Points on a hilly landscape, in no order, each with its height.
From any point a ball takes the steepest step (drop divided by distance) to one of its 2 nearest points. It stops when none of these is lower. Distance is the straight distance between rows; heights are no part of it.
(844) h=5.14: [154  92 151  74 127 119 100  81 116 147 158 193 175 111  99 109 160 103
  74 158 106 103 157 115 122 156 103 115 161 135 106  88 148  75 101  83
 119 120 111 136  85 165 129 118 110 103  86 159 186  96 112]
(909) h=2.64: [ 34 128 143 104 179 145 138 161 139  94 144 114 151  64 185 129  87 139
 124 116 129 172 150 169 115 107 144 143 174  85  94 132 146 128  93 110
 140 165 135  72 135 119 169 113 138 155 155 106 137 130  85]
(276) h=3.40: [156 105 119 143 157 140 109 137 140 156 177  99 125 129 141 132 101  93
 141 114 183 170 171  98 110 113 206 153 147  95 180 165  99 133 170 144
  99 133 146 113  67 123  79 131 155 188 120 116 169 121 105]
(1136) h=1.08: [151 167 126 148 134  93 108  96 121 127 107 151 110 162 113 134  98 130
 144  99 145  84  80 112 145 173 127 102 106 115 134 128  96 104 144 150
  63 105 133 132 166  95  94 117 151 128 141 134 127 149 123]
(857) h=5.43: [139 137 139 174  61 112 189 160 177 124 145 120 119 197  82 161 113 128
 185  74  97 148  47 113 112 130 135  97 115 192 110 146 116 155 134 152
 127  71 127 168 122 100  97 112 144 147 199 118  59 173 165]
(475) h=4.12: [138 120 155 149 130 115 138 100 116 124 167 143 115 158 132 162 143 117
 145  96 135 142 134 121 143 114 136 135 141 109 136 149 167 153  73 134
 153 113 136  97 141 103 101  94 165 159 124 124 129 101  97]
(274) h=2.89: [155 162 124 157 173 127 123  78 139 148 134 124 108 155  64 153 140 114
 136 134 160 111 137 115 184 127 143 126 122  84 135 124 111 115 112 127
 124  94 135 124 163  96 108 153 155 183 103 138 149 139 150]
(25) h=8.73: [140 122 130 118 103 130 148 158 129 142 165 137 140 147 106 104 122  79
 164 134 148 147 159 113 130 102 138 140 110  98 145 127 201 157 143 156
 185 137 154  91 110 156 137 131 133 199 118 119  67  85  91]
(682) h=5.95: [ 96 127 106 130 118 157 143 122 129 140  72 170 132 117  95 114 173 144
 127 173  80 115 118 117 113 160 106 128 125 156 138 104 143 131 118 117
 139 110 102 166 134 147 162 137  58  67 124 174 118 152 160]
(904) h=9.19: [145  89 162 118 104 128 142 172 134 135 216  91 146 135 121 135  98 118
 165  74 122 151 119 135 142  77 110 128  99 150 165 195 147 146 119 130
 194 142 138  70 110 127 125 149 140 220 164 122  62  94  83]
(812) h=6.09: [221 173 179 158 128 104 144  66 153  82 173 103 169 169  55 202 127 100
 108 155 123 102  69 110 119 120 110  94 116 107  93 121 137 127 128  86
 134  97 187 124 133 144 155 142 167 169 117 149  51 113  86]
(678) h=2.21: [144 142 142 136  93 121 162 112 154 142 140 134  86 129  92 135 138  83
 115 120 144  60 138 165 127 110 119 112 138  65  91  96 140 128 139 166
 166 132 111 145 150 147 147  48 160 103 121 164 144  95 189]
(1184) h=3.80: [136 168 123 153 131 165 102 134 109  66 112 126 143 123 132 141 132 204
 139 109 127 154  78  93 125 181 129  95 106 148 134 124  69  93 177 123
  80  93 135 143 161  97 142 207 142 119 164 137  81 215  79]
(11) h=1.16: [ 90 151 110 135  53 140 176 141 155 114 135 123  68 106 124 109 132 100
 131 119 137  95 142 150  89 118  95 115 166  92  88 120 125 147 154 172
 154 131 115 169 110 170 149  49 105  69 165 134 140  85 194]
(502) h=5.45: [142 142 152 152  86 112 103  75 121 106 158 158  92 163 117 121 164 113
 171 133 134 148 103 101 111 160 116 144 141 109 113 105 155 137 100 131
 125 100 116 166 145 108 103  78  91  90 140 138 143  94 117]
(1077) h=1.56: [118  94 112 101 151  92 134 149 160 170 163 120 180  94 142  87 166  62
 106 192 133  97 175 164 164 108  98 136 135 157 143 144 166 142 122 115
 140 167 130 107  83 150 164 161 120 178  62 149 136  93 114]
(1148) h=1.26: [ 41 124 137 144 137  95 176 150 187 114 162  81 141  79 103 144 110  89
 125 138 159 127 120 155 123  79 137 128 190 113  71 127 135 168 117 127
 101 121 114 120 121 129 155 123 101 156 148 112 134 133  97]
(143) h=1.50: [126 121 146 119 166  69 131 129 129 140 108 121 122 117 137 176 142 128
 138 157 117 117 188 171 172 143 148 124  82 143 138 152 143 120 125 117
 123 120 152 100 144 102 135 186 172 203  93 122 125 133 110]
(1125) h=3.34: [155 164 104 151 142 167 101 120 104  90  87 145 127 123  90 121 138 171
 135 144  89 145 107  88 142 187 111 103  88 148 125 137 116 103 141 103
  98  57 136 182 165  76 113 182 125 106 124 149 106 158 115]
(938) h=5.16: [163 133 118 125 138 141 116 135  90 143  95 131  95 211 139 161 123 129
 125 150 105 138 147 107 148 105  90 154  57 119 148 147 204 110 111 122
 159 127 125 129 131 136  98 139 147 111 108  93  85 119  96]
(1037) h=4.34: [106 118 139  93 102 176  91 142  92 137  62 177 107 121 198 102 170 143
 125 168 114 131 115 135 100 173  76 150 132 137 126 116 167 125  62 139
 157 156  97 134 169 137 153  96  96  35 104 139 155 114 186]
(110) h=0.94: [ 90 108 120 118 170 138 119 157 130 123 125 116 140  77 164 127  99 115
  90 104 171 136 139 149  58 112 157 138 198 121 137 109  96 138 135 130
 102 148 111 102  97 142 101 108 108 103 139 108 192 127 129]
(513) h=5.92: [140 112 117 168  75 161 181 163 160 129 114 113  94 206 111 110 118 170
 175 103  92 126  79 104 156 129 121 122 122 186 135 150 110 136 143 154
 142  87 121 162 138  95  97 118 117  90 164 135 100 155 153]
(679) h=6.00: [180 137 134 130 135  71 122  84 144 115 150 123 148 128  78 156 141 139
 144 119 147 138  61  99 116 125 147  78 140 182 158 127  86 143 141 113
  88  89  89 123 114 114  87 167 157 154 138  99 151 184  73]
(710) h=2.46: [123 147 149 118 132 128 122 111 106 117 128 135 141  81 152 127 130 139
 113 145 153 114 108 159 105 162 119 151 144  68  61 125 109 113 111 131
 124 154  98 129 181 162 147 107 104  93 143 156 141 123 151]
(123) h=2.75: [147 111  95 114 127 151 123 200 108 137  42 104  75 138 229 132 110 165
 114 143 114 128 138 167 112 140 133 142 114 159 153 149  96 120 135 147
 137 157 139 119 133 146 147 151 163  77 124  65 156 124 182]
(659) h=2.92: [115 145 143 191 114 123 159 102 191 100 141  51 104 112 118 189 112 143
 159 142 153 142  49 133 127 112 102 107 167  99  37 103  41 161 149 121
  82 108 147 174 159 146 122 144 110  92 221 155 130 187 170]
(275) h=3.65: [146 120 160 166 113 137 160 110 155 126 137  99 130 160  92 168 151 137
 140 126 152 185 129  96 114 102 140 142 146  91 103 110 144 147 116 142
 179 116 115 130 124 145 119 115 156 148 157 134  87 109 119]
(1064) h=1.94: [ 33 106 127 153 151 138 162 161 164 124 124  93 175  50 144  88 117 120
 111 118 124 160 153 159 100  79 145 133 201 115 114 134 114 157 129 120
 135 169 137 104 128 118 184 139 113 169 143 133 121 115 109]
(195) h=6.48: [128 105 143  87 165 108  67 121 121 132 138 147 155  81 137 118 138 146
 100 112 146  95 139 164 152 124 130 120 135 160 160 122  78 100 124 102
  84 149 114  86 117 129  99 164 132 107 115  94 180 150 112]
(454) h=2.61: [ 71  94 135 186 117 159 168 165 188 148 116  74 150 114 142 122 136 127
 151 109 141 184 149 135 120  97 154 144 190 131 114 147 106 183 143 161
 142 149 149 130 122 134 164 135 133 150 165 121  99 128 137]
(967) h=2.20: [ 41 140 108 132  81 159 159 122 163 129 119 124 117  97 105 122 161 122
 108 136 103  83 141 151  92  99  80 125 159 124 133  96 127 154 105 143
 203 170 127 160 124 168 170  46  90  71 145 147 119 107 183]
(301) h=2.55: [154 127 114 130 175 134  76  82  97 135 109 138 122 120 107 176 133 113
 108 125 131 123 168 121 134 156 145 109 113  99 140 124 106 105 106 122
 108  90 160 147 152  85  86 159 158 141  98 131 160 131 112]
(973) h=6.36: [189 142 180 111 157 134 135  59 139  99 206 132 158 158  88 187  98 122
 130 130 128 120 125 117 139 121 107  82 101  50 115 135 142 115 141 126
 136 111 195  82 125 149 138 122 168 178 118 152  94 101  69]
(861) h=6.67: [111 120 133 115 130 113 123 141 128 132  93  89 124 130 171 108 159 170
 109 119  70 110 172 161 175 120 121 152  72 197 184 150 115 120 158  79
 135 157 133 101 123 110 151 157 144 126 105 121 109 141 115]
(807) h=7.99: [ 95 108 148  86 144 128 123  75 132  78 127 149 180 139 102  75 142 156
 108 120  46 133 120 110 167  89 105 118  95 188 147 114 159  92  85  29
 137 111 137 104 104  93 119 111  91 105 114 125 167 152  91]
(420) h=3.67: [128 119 159  78 154 170  49 120  74 135  90 178 159 116 188 106 161 152
 110 140 120 151 164 127 119 181 117 164 120 128 131 121 142 110  64  96
 137 169 104 131 156 137 126 138 123  66  73 133 162 102 166]
(483) h=3.72: [138 111 125 163 173 101 128 117 172 144 148  69 144 143 181 162  97  69
 144 117 172 173 112 118 140 117 197 168 153  72 131 152  80 143 157 124
  72 117 151 145 101 116  67 115 142 184 150 125 173 174 143]
(952) h=4.36: [161 120 123 150  79  94 165 177 101 122 137 127  90 148 135 115  58 153
 128  67 120 116  82 162 106  89 123 108 106 148 116 162 132 122 177 179
 119 144 128 118 137 117 125 104 158 141 156  99  75 125 126]
(1123) h=3.58: [158 120 123 112 104 103 119 175  75 140 114 161  94 104 155  73  48 135
 118  88 109  87 106 156 127 135 145 118  94 151 147 173 118 100 165 153
  94 149 137 103 171  92 126 113 165 145 124 102 128 129 146]
(326) h=1.35: [179  89 117  96 136 124 135 138  99 161 106 131 140 131 139 157 163  82
 106 173 108 144 207 136 143 128 183 128  77 130 173 127 150 148 175 148
 189 141 140 150 104 136 104 154 171 172  59 161 150 119 161]
(473) h=6.35: [128 107 103 165 111 126 165 156 150 152  96  93 116 156 123 103 147 161
 135 129  90 116 133 145 168 133 123 137 119 178 158 156 122 133 154 130
 136 119 137 132 125 112 134 152 141 124 120 124  84 144 138]
(806) h=2.78: [144  81 133  85 166 135 127 150 120 120 159 108 162  97 133 121 126 133
 134 138 145 156 194 140 135  71 204 120 101 112 167 117 127 120 182 110
 152 166 128  93  99 140 150 174 131 197 101 126 161 124 102]
(416) h=4.58: [153 111  96 128 130 121  98 150  85 156 125 120  94 157 153 148  93 132
 120  73 104 130 159 125 131 115 119 135  69 185 209 179 144 124 140 140
 127 149 140 112 123 102 106 145 170 161 129  75 105 135  87]
(634) h=5.93: [197  94 169 116 129 106  93  55  83  91 153 148 165 117 140 143 131 135
  83 150  92 162 148 111 119 169  98 118 104 110 108 120 164  95 100  96
 131 107 164 144 150 120  95 134 157 137 116 155 139 100  90]
(635) h=2.03: [139 187 133 174 125  86 149 113 144 106 129  98 122 166  96 170 100 142
 134 133 160 127  72 130 107 125 125  89 139 102  61 102 108 128 150 141
  90 105 130 148 126 135 141 120 137 120 170 101  78 150 102]
(506) h=6.28: [202 130 190 122 109 113  99  67 112  91 163 134 189 145  96 134 139 165
 124 143 106 182 117  91 152 149  95 141  97 132 125 147 143  94 120 110
 136  93 162  88 134 133 118 162 150 184 130 141  91 114  62]
(503) h=0.83: [149 108 140  93 162  93 135 158 127 143  76 124 125 107 160 166 158 124
 106 172 131 138 209 191 137 129 166 144  83 127 129 140 141 143 135 138
 172 156 125 137 153 131 148 156 166 169  61 141 146 116 169]
(719) h=5.63: [ 57 128 113 128  68 166 122 175 120 131 106 156  95  82 190  88 112 129
 141 152 143 120  77 115  95 161  98 170 158 138  96 128 121 153 120 169
 121 169 123 139 112 178 142 102  50  22 173 120 167 112 190]
(591) h=4.60: [102 113 124 157 146 113 111 132 106 137 170 139 119 136 174 112 114 105
 139  89 165 135 132 131 137 137 145 153 163  87 116 133 141 145  97 157
 100 141 142 115 147 110  84 101 134 143 133 108 157 101 123]
(913) h=2.91: [149 160  99 168 169 145  95  93 117 136 109 137  85 158 110 170 137 134
 147 131 115 131 123  93 150 159 128 108 123 145 149 115 100 139 115 105
  85  46 156 193 143  75  87 165 133 122 126 125 149 155 130]
(632) h=4.93: [168 129 129 144  88  96 180 164 139 137 124 106 119 199  96 173  91 146
 136  88 120 145  86 135 101  91 134 117  88 171 127 152 132 135 164 144
 151 109 121 131 105 134 113 130 148 150 163  90  41 134 122]
(1053) h=2.11: [130 108  90 155 142 147 159 187 108 162  73  93  77 136 205 142  98 126
 115 145 171 120 153 153 128 116 129 133 127 119 139 129  94 148 159 161
 135 151 150 140  89 140 144 144 142 118 124  91 141 106 171]
(409) h=8.49: [131 132  82 126  85 135 143 173  98 141 137 131 114 159 111  74 110 112
 144 114 100 158 144  95 102  95 103 147 100 172 172 127 200 139 132 154
 182 155 138 141 122 118 158 142 130 178 127  90  57  93  96]
(892) h=1.58: [148 192 111 145 155  81 142 119 137 127 133 112 133 167  82 152  73 114
 111 120 149  80  69 118 139 156 127  91 119  95 121 120  75 104 188 137
  58  97 143 136 112 112 151 133 143 142 132 105 103 141 111]
(1029) h=1.52: [ 46 132 141 128 137 139 121 151 160 103 131  97 148  70 137 143 112 133
 116 114 165 144 103 164  83 111 147 143 197 104 101 123  75 173 116 144
 125 148 102 118 151 168  96  84  79  56 162 137 189 137 145]
(672) h=4.67: [134  89 135  99 113 145  93 117 117 128 154 185 127 100 115 101 139 139
  82 113  95 102 158 115 103 125 117 120 165 149 148 104 112  98 118  90
 114 132  96 137  93 131 112  84  91  57 106 141 176 106 139]
(80) h=3.53: [106 125 152  79 108 171 116  76 128  90  95 128 125 120 132 118 172 152
  90 121  93 104 149 157 115 111 108 131 157 130 135 113 163 104  81  92
 190 145  87 132 149 140 128  55  89  38 108 167 167 116 148]
(71) h=2.41: [130 115 147  46 195  95 121 138 129 119 143 131 173  50 151 125 123 115
 112 162 161 169 186 159 118 110 193 109 121 110 114  96 146 102 123  85
 131 161 113 108  97 147 162 172 133 187  80 119 184 136 117]
(617) h=0.93: [151 182  89 156 124 120 144 145 111 142  90 132  83 157 127 121  98 140
 136 128 158  78  95 149 168 172 122 118  93 105  81 128  69  87 142 160
  83 127 116 141 153 113 144 142 126 107 128 124 137 153 169]
(532) h=3.08: [105 133 153  69 157 164  67 113  97 112 111 140 170  56 172 110 133 170
 113 137 149 158 131 151 106 173 148 168 155  98 102 123 103 114  61 102
 145 168  97  90 172 148 149 142  98  97 131 158 163 138 139]
(928) h=8.43: [100  96 109 119 167 160  88 117 143 139 167 111 153 118 126  79 139 146
 106  87  88 133 163 114 163  92 110 103 140 199 220 148 144 116  78  64
 132 136 148 102  96  68 136 143 135 157 112  89 132 114  85]
(903) h=2.51: [115 198 145 165  89 112 150 117 181  82 142  45 131 162  55 183 117 134
 161 152 187 113  33 125 125 126 121  85 148 107   4 116  57 136 156 123
  76 120 133 173 159 149 138 145 121 104 186 113  94 184 148]
(814) h=8.96: [133 127 128 136 100 140 179 142 169 140 197 107 168 144  98 112 125  90
 145 113 101 136 144 127 123  77 120 140 130 152 147 169 168 159 119 136
 189 129 161  95 106 128 171 132 164 227 127 143  48  88  81]
(1004) h=1.91: [136 100 121  87 179  72 126 139 139 130 129 157 135  55 121 168 117  97
 110 159 157 114 157 155 101 123 168 112 161 110  98 127 122 131 109 101
  98 123 105 126 130 134 127 137 137 171  86 138 209 132 137]
(1056) h=5.08: [ 96 151 177 146  62 111 132 100 159  84 174 137 110 141  91 112 157 167
 162 113 160 137  91 102 124 146 120 128 152 124 104 128 130 128 125 149
 112 120 101 129 135 126 126  83  77  92 159 135 130 133  99]
(798) h=3.09: [147 122 143 112 184 132 133 141 121 134 151  97 170  98 133 140 100  99
 115 160 176 173 182 123 100 116 201 132 132  47 129 135 139 125 184 150
 108 142 149 121  81 135 126 149 118 187 103 140 148 133  83]
(504) h=4.13: [120 124 157 108  73 143 103 103 137 116 160 146 119 130  91  64 158 134
 112 114 117  76 132 136 160 123 102 120 143 149 143 130 142 104  96 104
 144 151  79 130 133 117 132  57  95  61 106 155 157  98 124]
(423) h=7.35: [ 89  91 135 153  75 194 145 107 148 122 122 154 127 117 133  63 154 159
 138  88  71 142 137 104 110 140 116 133 155 142 147 132 177 139 118 127
 163 132 131 128 166  93 145  87 108  99 133 162 110 114 132]
(624) h=4.04: [136 136 110 181 147 114 138 121 169 152 149  87 117 134 143 146 115 122
 174 108 138 152 102  96 148 152 165 147 161 124 150 148  76 166 148 144
  72  82 154 141 100 109  97 162 148 156 175 125 131 154 120]
(993) h=7.52: [127 147 125  51 107 120  99 109 111 112  95 174 180 130 106  30 156 142
 114 139  87 113 125 124 163 135 108 123  74 195 126  96 162  69 123  77
 140 134  74 138 127 130 154 120  90 102 107 141 130 160 135]
(982) h=0.95: [129 103 138  94 165 116 128 186 128 173 156 125 178 112 181 100 154  47
 112 192 147 105 187 143 144 129 140 124 119 116 144 147 149 133 177 154
 111 191 147 111  56 172 120 141 122 162  68 145 147  89 129]
(681) h=1.68: [129 151 124 154 104 139 126 135 110 140 112 112  84 144 142 123 120 163
 127  93 158 109 112 155 162 133 112 138 134  90  92 118 109 126 108 154
 124 148 114 108 188 131 126 111 140  81 145 115 131 125 161]
(1165) h=6.94: [134 143 139 115 122 120  87 115  92 135 157 159 150 157  94  61 116 172
 128  93 161 100 126 116 191 150 121 133 104 127 123 139 129  83 153 128
  96 134 127  72 124 122 120 124 129 127 103 101 110 105 100]
(1076) h=2.90: [184 108 128 105 123  75  98 163  54 161 108 172  70 117 137 137  51  93
 123 105 138  91 132 128 150 118 136 140  65 155 161 178 120 105 152 162
 110 152 157 121 146 114  99 123 167 169 101  89 167  98 145]
(601) h=4.88: [138 144  84 116 157 136  95 154  72 167 104 125  75 190 122 163 100 106
 121 113 112 105 154 101 190  99 111 141  49 162 191 161 166 120 111 120
 138 111 144 128  93 103  79 151 150 137  96  84 111  98  99]
(14) h=7.84: [ 95 109  96 145  90 183 117 119 124 155 120 180 102 140 167  74 146 100
 143 136  96 126 151  85 109 163  89 144 152 126 150 113 189 151 100 145
 154 125 127 155 146 103 128  95 130  89 108 150 129 103 163]
(510) h=1.85: [ 89 122  94 144 134  85 172 152 176 132 166 114 143  91  94 100 149  72
 124 162 142 103 143 155 142 103 121 113 165 139 124 128 137 162  89 115
 110 141 101 136 112 124 147 141 109 178 104 138 153  92 128]
(886) h=3.22: [115 118 128 169  96 162 166 140 165 148  97  83 143 134  78 139 129 138
 150 146 163 183 154 104  99  72 152 132 176 114  73 105 151 160 157 150
 179 132 133 114 123 160 166 152 163 156 164 126  51 137 140]
(366) h=6.61: [159 122 172 122 114 125 117  95 126  98 154 126 173 145 115  78 123 196
 134 118 160 148 120 109 149 129 120 130 133 103 114 124 119  93 155 110
 118 128 122  62 119 151 150 133 136 154 141 120  92 122  79]
(112) h=2.34: [177 130 116 137 132  51 117 142  99 159 132 177  79 139  98 156  93  57
 154 113 160 100 123 116 154 127 156 146  82 126 152 158 134 142 135 160
 133 119 156 139 123 115  93 125 160 206  96 121 154 103 154]
(987) h=8.20: [ 82  92 109  90 150 142 128  82 124 103 148 154 167  89 128  72 124 155
  96  81  56 140 157 133 133  87 106  99 133 185 188  91 133  84  96  47
 121 137 141  97  90  95 167 110 105 126 117  99 151 139 100]
(67) h=3.79: [ 86 166 102 179 139 103 122 128 183 126 173  99 103 145 129 115 108  86
 195 114 129 137  49 108 152 125 167 131 182 102 122 103  98 178 156 109
  45  84 163 152 141 100 100 119 103 163 192 138 149 145 130]
(493) h=4.98: [100 112 133  95 128 181  96 172  95 134  81 183 121  99 213 111 137 149
 126 151  90 125  81 147  82 196 114 160 147 135 122 137 101 145  85 142
 104 153 118 119 135 162 144 134  65  34 146 151 169 120 188]
(397) h=5.46: [190  94 119 111 139 132 121 140  68 144 102 150 111 186 201 191 137  90
 115 177 101 161 168 112 103 125 106 153  88 101 142 136 192 144 120 153
 173 135 145 150 112 156 103 147 158 133 108 122 103 109 117]
(813) h=3.43: [155 116  89 142 103 159 148 191 110 145  89  83  78 165 204 132  84 190
 137  93 107 134 112 159 133 123 120 143  96 164 160 147 127 133 136 168
 128 140 138 107 142 112 117 150 178  95 139  55  98 145 141]
(194) h=6.24: [ 73 159  97 126 115 147 140 121 129 135 113 146 107 126 121 146 180 112
 138 184 113  92  89 129 117 174  79 148 146 125  95  93 109 151 101 151
 127 132 121 159 113 184 153 118  43  48 148 174 133 139 193]
(589) h=6.23: [150 110 134 124 156 109 120 104 144 143 183 133 138 109  98 122 121 160
 115 111 165 117 125 123 128 111 146 106 160 156 161 127  99 124 132 111
  95 109  85 107 113 122  96 138 133 136 123 114 167 141  92]
(1061) h=3.29: [ 62 147 129 108 178 152  99 134 103  91 118 140 136  63 171 122  93 178
 134 118 146 171 142 117 117 148 143 146 134 114 103 122 122 104 134 113
  99 133 107  97 151 126 171 164 126 132 161  98 131 167  72]
(28) h=6.34: [ 74 114 115 126 143 179 139 120 149 142  93 144 172  47 122 103 167 164
 129 143  92 129 140 134 110 153 149 162 147 124 136 109 123 119 119 110
 138 129 115 121 125 148 191 148  83 118 139 171 114 154 141]
(253) h=2.84: [156 134 124 148 136 151 160 105 137 159 118 115 118 142  86 130 139 101
 100 124 146  78 130 154 157 109 150 133 140  94 121 122 128 134 130 132
 163 119 100 131 172 137 124 113 157 141  96 171 133 129 183]
(639) h=5.80: [177 157 152 154 101  76 158 126 159 110 153 125 123 180  62 197 128 122
 169  86 130 160  35  83 100 136 157 112 125 182 140 145  74 159 142 146
 117  65 117 136 133  99  82 144 137 174 156 117 104 186 107]
(770) h=3.77: [ 91 168 132 101 155 127  96 112 124  71 115 153 148 113 115 104 135 199
 150  96 133 142 112 112 146 148 132 101 106 140 125 107  91  86 144  97
 100 126 103 104 146 108 168 193 134 156 146  99 117 208  75]
(743) h=4.63: [106 144 155 129  71 137 104 103 137 114 171 116 117 114 103 104 150 151
 124  99 161  78 109 129 128 129 106 133 164 106 122 115 102 112 124 131
  99 150  66 134  91 160 130  46  69  57 143 133 153 103 139]
(585) h=5.83: [130 147 163  99  88  53 113 121  90  91 138 180  80 165 135 137 133 129
 139 140 143  94  94 123 131 148 102 108  97 133  86 115 171 118 100 140
  97 118  99 143 137 119 115  91 113  95 117 103 138 107 114]
(69) h=1.44: [137 122 116  95 192  93 133 144 107 116 121 125 147  50 147 168  96  72
  75 161 180 146 132 151  60 132 170 139 182  86  92 109  88 111 123 128
  94 124 100 152 103 164  99 102  88 115 122 147 199 140 139]
(519) h=8.21: [112 144  74 168  83 170 136 142 115 155 128 133  84 165 116  62 117 106
 154 107 130 137 158  86 116 121 124 155 141 109 142 119 172 143 110 160
 149 121 133 151 137 104 141 118 129 139 132  95  92  97 150]
(489) h=1.83: [166 119  82 130 135 116 125 159 110 168 151 141 110 131  90 126 126  52
 129 131 146 117 191 124 134 122 162 136 110 128 179 138 138 140 153 151
 148 115 148 154  90 117  95 144 159 195  81 129 154  91 148]
(529) h=3.38: [ 62 174 134 197 130 132 141 116 212 137 164  98 112 136  93 166 135 129
 191 116 150 129  76 121 135 110 133  96 183 112  98 105  75 181 122 130
  81  98 123 163 137 123 121 125 123 113 209 129 146 163 141]
(560) h=2.05: [105 125 122 159 170 115 146 128 141 124 101  85 117 125 143 205 167 142
 138 131 142 132 164 149 138 141 157 131 128  90 118 123 118 149 102 128
 124 116 147 125 147  99 140 176 184 171 115 122 139 167 104]
(825) h=2.97: [ 78 130 111  75 106 164 152 106 125 112  60 146 106  97 124 128 166 147
  94 140  64 110 121 149  84  97 104 138 137 156 131  92 153 118 105 111
 217 168  84 151 142 174 169  56  79  37 151 164 136 148 178]
(135) h=7.77: [105 140 127  94 135 141 131 102 124  89  50 135 160 144 120  77 159 166
 130 139  57 128 109 118 145  96 111 126  75 192 121 110 183  94 110  47
 157 128  99 132 156 112 134 107  73  65 119 148 132 174 114]
(505) h=1.53: [129 104 102 151 143 132 153 162 135 173 108 128 135 144 178 125 146  77
 107 156 158 115 172 135 128 128 122 128 144  93 139 133 117 146 157 158
 110 144 149 119  62 165 123 136 131 127 107 147 122  82 147]
(976) h=7.25: [146 155 138  51 103  96  78 118  96 123 149 193 182 148  85  43 139 160
 122 132 125 120 130 107 147 176 114 118  84 156 107 112 141  74 138 103
 111 127  95 126  99 127 136 141 109 129  88 113 129 106 129]
(965) h=5.55: [168 129 145  98 119 105 105  81 112 117 125 177 143 105 116 110 168 117
 107 176  89 140 141 108 107 184 103 115 125 128  96  99 157 107 116 123
 127  81 119 175 138 134 124 132 102  98 100 184 124 117 122]
(480) h=4.06: [147 129 105 151 142 128 134 148 142 143 128 102  91 144 195 153  92 163
 145  55 144 119  94 135 146 124 110 120  93 191 186 151 114 135 136 162
 120 120 142 111 143 103  79 131 194 132 159  66  87 165 111]
(81) h=6.81: [ 54 100 118 154 117 228 126 148 137 139  95 148 146  94 157 111 150 161
 122 112  88 136 132 126 101 146 132 153 165 131 157 139 117 164 115 139
 161 149 141 132 166 110 167 111  84  78 137 171 130 131 185]
(402) h=6.12: [ 77 133 100 144  96 149 132 135 130 159  98 123 118 141 164 110 148 139
 121 168 169 129 117 112 112 135  62 153 155 117  85  95 120 153 126 170
 154 158 130 133 109 180 139  82  77  32 154 126 130 118 192]
(590) h=5.87: [252 126 143 147 153 121 154  84 116 118 125  91 154 169  96 218 134  83
 115 180 108 121 131 131 121 121 117 103  90  98 119 136 148 121 161 111
 152 111 190 145 143 148 112 159 171 168 105 179  54 123 116]
(314) h=5.69: [218 133 140 109 167 132 130 120  69 130  74 123 117 164 128 195 131  78
 106 206  99 127 167 108 133 115 112 103  50 100 136 119 182 123 155 147
 168 117 166 159 126 161 108 159 150 151  96 155  83 102 116]

Call two points neighbours if one is among the 2 nearest of the other. Go from one point of each pair to the other, from neighbour to neighbour, staying as low as possible. Name the highest point that can't be avoided.
(11) and (1148): (1184)
(617) and (301): (591)
(617) and (110): (710)
(301) and (682): (194)
(982) and (1148): (510)
(11) and (301): (274)
